Points, in no order, along strands that fork, close into loops and pass close to each other.
(in the rows, 128 means zero)
Points whose rows are less than 42.2 apart are linked; no others are. Some points are linked to none.
kog: [155 155  62 123 100 146 121  98 112 165]
Meku: [107  99 106 159 145 126 130 164 107 133]
padip: [138 136 102 172 127 171 148  61 113 151]
kuvo: [115 166 109 162 112 104 150  82 163 158]
Baraz: [128 122 117 160 130 184 172 120  80 137]
tabur: [112  44 185 122 132 142 108 117 132 113]
vak: [159 160 141 152 150 161  95 134 177  78]
pize: [191 198 151 114 150 109 139 119  93 117]
vul: [ 67  98 127 149 169  85  94 144 116 138]
dek: [102 153 148  92 152 139  68 122 174  82]
savev: [149 171  73 147 104 103 114  84 152 176]
tenu: [118 157 129 149 102  84 168  78 163 160]
vibi: [107 154 136 119 174 162  59 134 154  77]
zulo: [189 188 155 113 130  95 132 144 129 116]
boda: [122  62 158 153 145 141 150 155 103 113]
gimo: [163 160  62 138 103 119 109  76 136 173]
kar: [155 158  73  89  96 126 131 158  95 156]
vutod: [103  70 168  94 106 134  61 111 143 146]
Sig: [125 145 116 190 132 158 157  60 128 151]
Kura: [124 150  78 163 118 146 136 115 122 156]
pili: [ 98 160 141 101 166 147  57 127 158  84]
Nukev: [108 105 168  73 121 129  89 116 168  99]
Lag: [168 174 149 100 128 117 161 141  90 121]
puvod: [149 139 151 122 130 163 185 128  70 120]
Ped: [153 145  83  91 103 114 131 175  99 149]
sunok: [140 129 102 165 127 183 155  65  99 145]
Bov: [130 110 117 143 127 151 157 158  90 133]
bag: [137 102 161  79 118 106 110 142 164  99]
zufop: [148 106 170 123 127 133 170 156 110 107]
supo: [148 124 155 127 127 155 184 143  79 119]
tini: [ 63 144 115 156 126 110 162 111 170 131]
Gilus: [133 154 137 145 110  76 170  61 145 165]
vanab: [126  54 174 134 138 139 140 143 119 105]
Dolod: [103 129 175  99 145 147 100 111 174  76]
buto: [103 118  95 167 141 136 135 155 111 139]
div: [165 158 142  97 119 116 162 154  96 124]
Zavu: [126 138  82 153 119 154 140 133 104 151]
Gamev: [200 197 151 121 142 101 125 129 113 119]
Gazef: [129 122 100 147 124 153 150 152  92 142]
gik: [154 143 158  94 123 101 118 147 173  93]
Zadi: [118 141 153  86 136 123  86 125 183  84]
fefe: [179 185 155 108 140 113 156 130  93 116]
fivuf: [144 156 116 166 124 106 145  50 143 161]
Vube: [154 157  62 106  97 143 126 119 102 162]
mak: [132 170  61 149 103 114 114 113 149 171]
Tobe: [128  98 143 161 137 170 176 145  80 123]
dofe: [169 151 151  94 117  96 143 164 131 112]
Sadal: [144  95 157 120 125 129 157 162 111 111]
Veti: [160 154  65 134 105 136 119  78 124 169]
vapu: [ 45 126 114 152 159 104 135 130 140 123]
tomat: [138 156 101 171 119 129 139  64 142 161]
rut: [177 168 161 110 125  99 136 150 146 106]
bog: [ 87  81 130 153 164  97  96 152 112 136]
Botaz: [131 113 132 156 132 181 180 131  73 129]
Pes: [158 134 129  97 112 113 150 171 104 127]
sofe: [155 129 172 121 129 136 179 149  99 108]
pigin: [158 134 197 133 137 135 175 135 129  90]
ritub: [156 162  62  93  95 136 128 135  98 163]
bikur: [109 129 159  71 129 124  81 120 176  93]
des: [ 98  88 118 159 157 113 116 159 111 132]
Siku: [110  65 160  99 111 117  56 119 140 153]
buf: [ 95 137  89 175 139 136 137 137 127 141]
vidis: [131 128  71 124 116 116 119 177 109 152]
Pugo: [160 132 138  88 111  98 140 173 122 120]
Sipo: [121 150 153 127 159 153  93 126 179  70]
sibud: [ 82 154  88 162 130 111 137 125 158 141]
Pigib: [ 86 132 178  96 153 158  92 106 162  77]
rufe: [119  63 146 100 118  98  60 136 136 149]
rebi: [124 150 138 134 164 166  79 132 170  70]
radan: [130 158  85 167 116 137 135  89 137 162]
gef: [138 155 135 158 122  85 161  50 141 160]
vom: [131  75 122 108 127  94  94 169 123 135]
tiret: [118  45 182 129 139 140 124 129 128 108]
nubop: [ 48 133 114 153 143 110 153 120 159 124]
guri: [146 107 106  95 112  96 119 186 115 135]
pozoz: [138 101 133 132 127 139 158 165  95 125]
zuki: [105  96 123 177 152 153 153 153  98 127]
puvu: [128 145  60 133 111 122 116 161 118 160]
Pag: [ 82 151 119 159 115 107 166  98 174 142]
tus: [ 98  79 173  82 107 142  71 109 148 134]
Lemam: [ 98 161 108 166 117 114 154  94 166 149]
nuku: [118 140 166 115 151 145 105 120 180  70]
zukem: [151 127  94  93 106 103 127 185 107 142]
metab: [ 56 113 116 157 168  95 115 142 125 130]
nik: [142 141 157  92 129 107 103 138 182  87]
Figad: [145 136 143 127 132 179 188 112  63 122]
Fif: [127  65 134 103 124  95  79 154 128 139]
Zarok: [102  87 175  75 113 139  82 108 155 115]
Vobes: [127 158  56 144 109 122 114 138 134 164]
mon: [126 130 105 173 130 184 161  97  95 143]
netiz: [139  93 111 107 120 101 116 181 115 134]
Lenos: [127  77 154 156 141 155 168 156  92 115]
foleg: [106  49 182 114 125 144  92 109 137 123]
moz: [127  74 156  79 113 107  85 136 151 120]

How many points has the smallest loop of links through each point below? Write none if it is on no loop.
zulo | 10
vanab | none
tus | none

A tip is a point with one link. Name the tips that can be reached along the links from each point below, in the order of the rows.
nubop | buf, Figad
Zadi | gik, vidis, Pigib
Baraz | Sig, foleg

A piece is all that can be reached along the links. How many separate loops has the piece of each point below (a circle has one, a figure eight two, a Y none), and how many tips (points with one link)?
Kura | loops 0, tips 2
dofe | loops 1, tips 0
vanab | loops 0, tips 2
rebi | loops 0, tips 3

Name the points in between on the shortest way along the links from the first point to the second, in order.
Botaz, sunok | Baraz mon
buto, bog | Meku des
supo, pozoz | sofe zufop Sadal
vom, tus | Fif rufe Siku vutod
tini, fivuf | Pag Lemam kuvo tenu Gilus gef
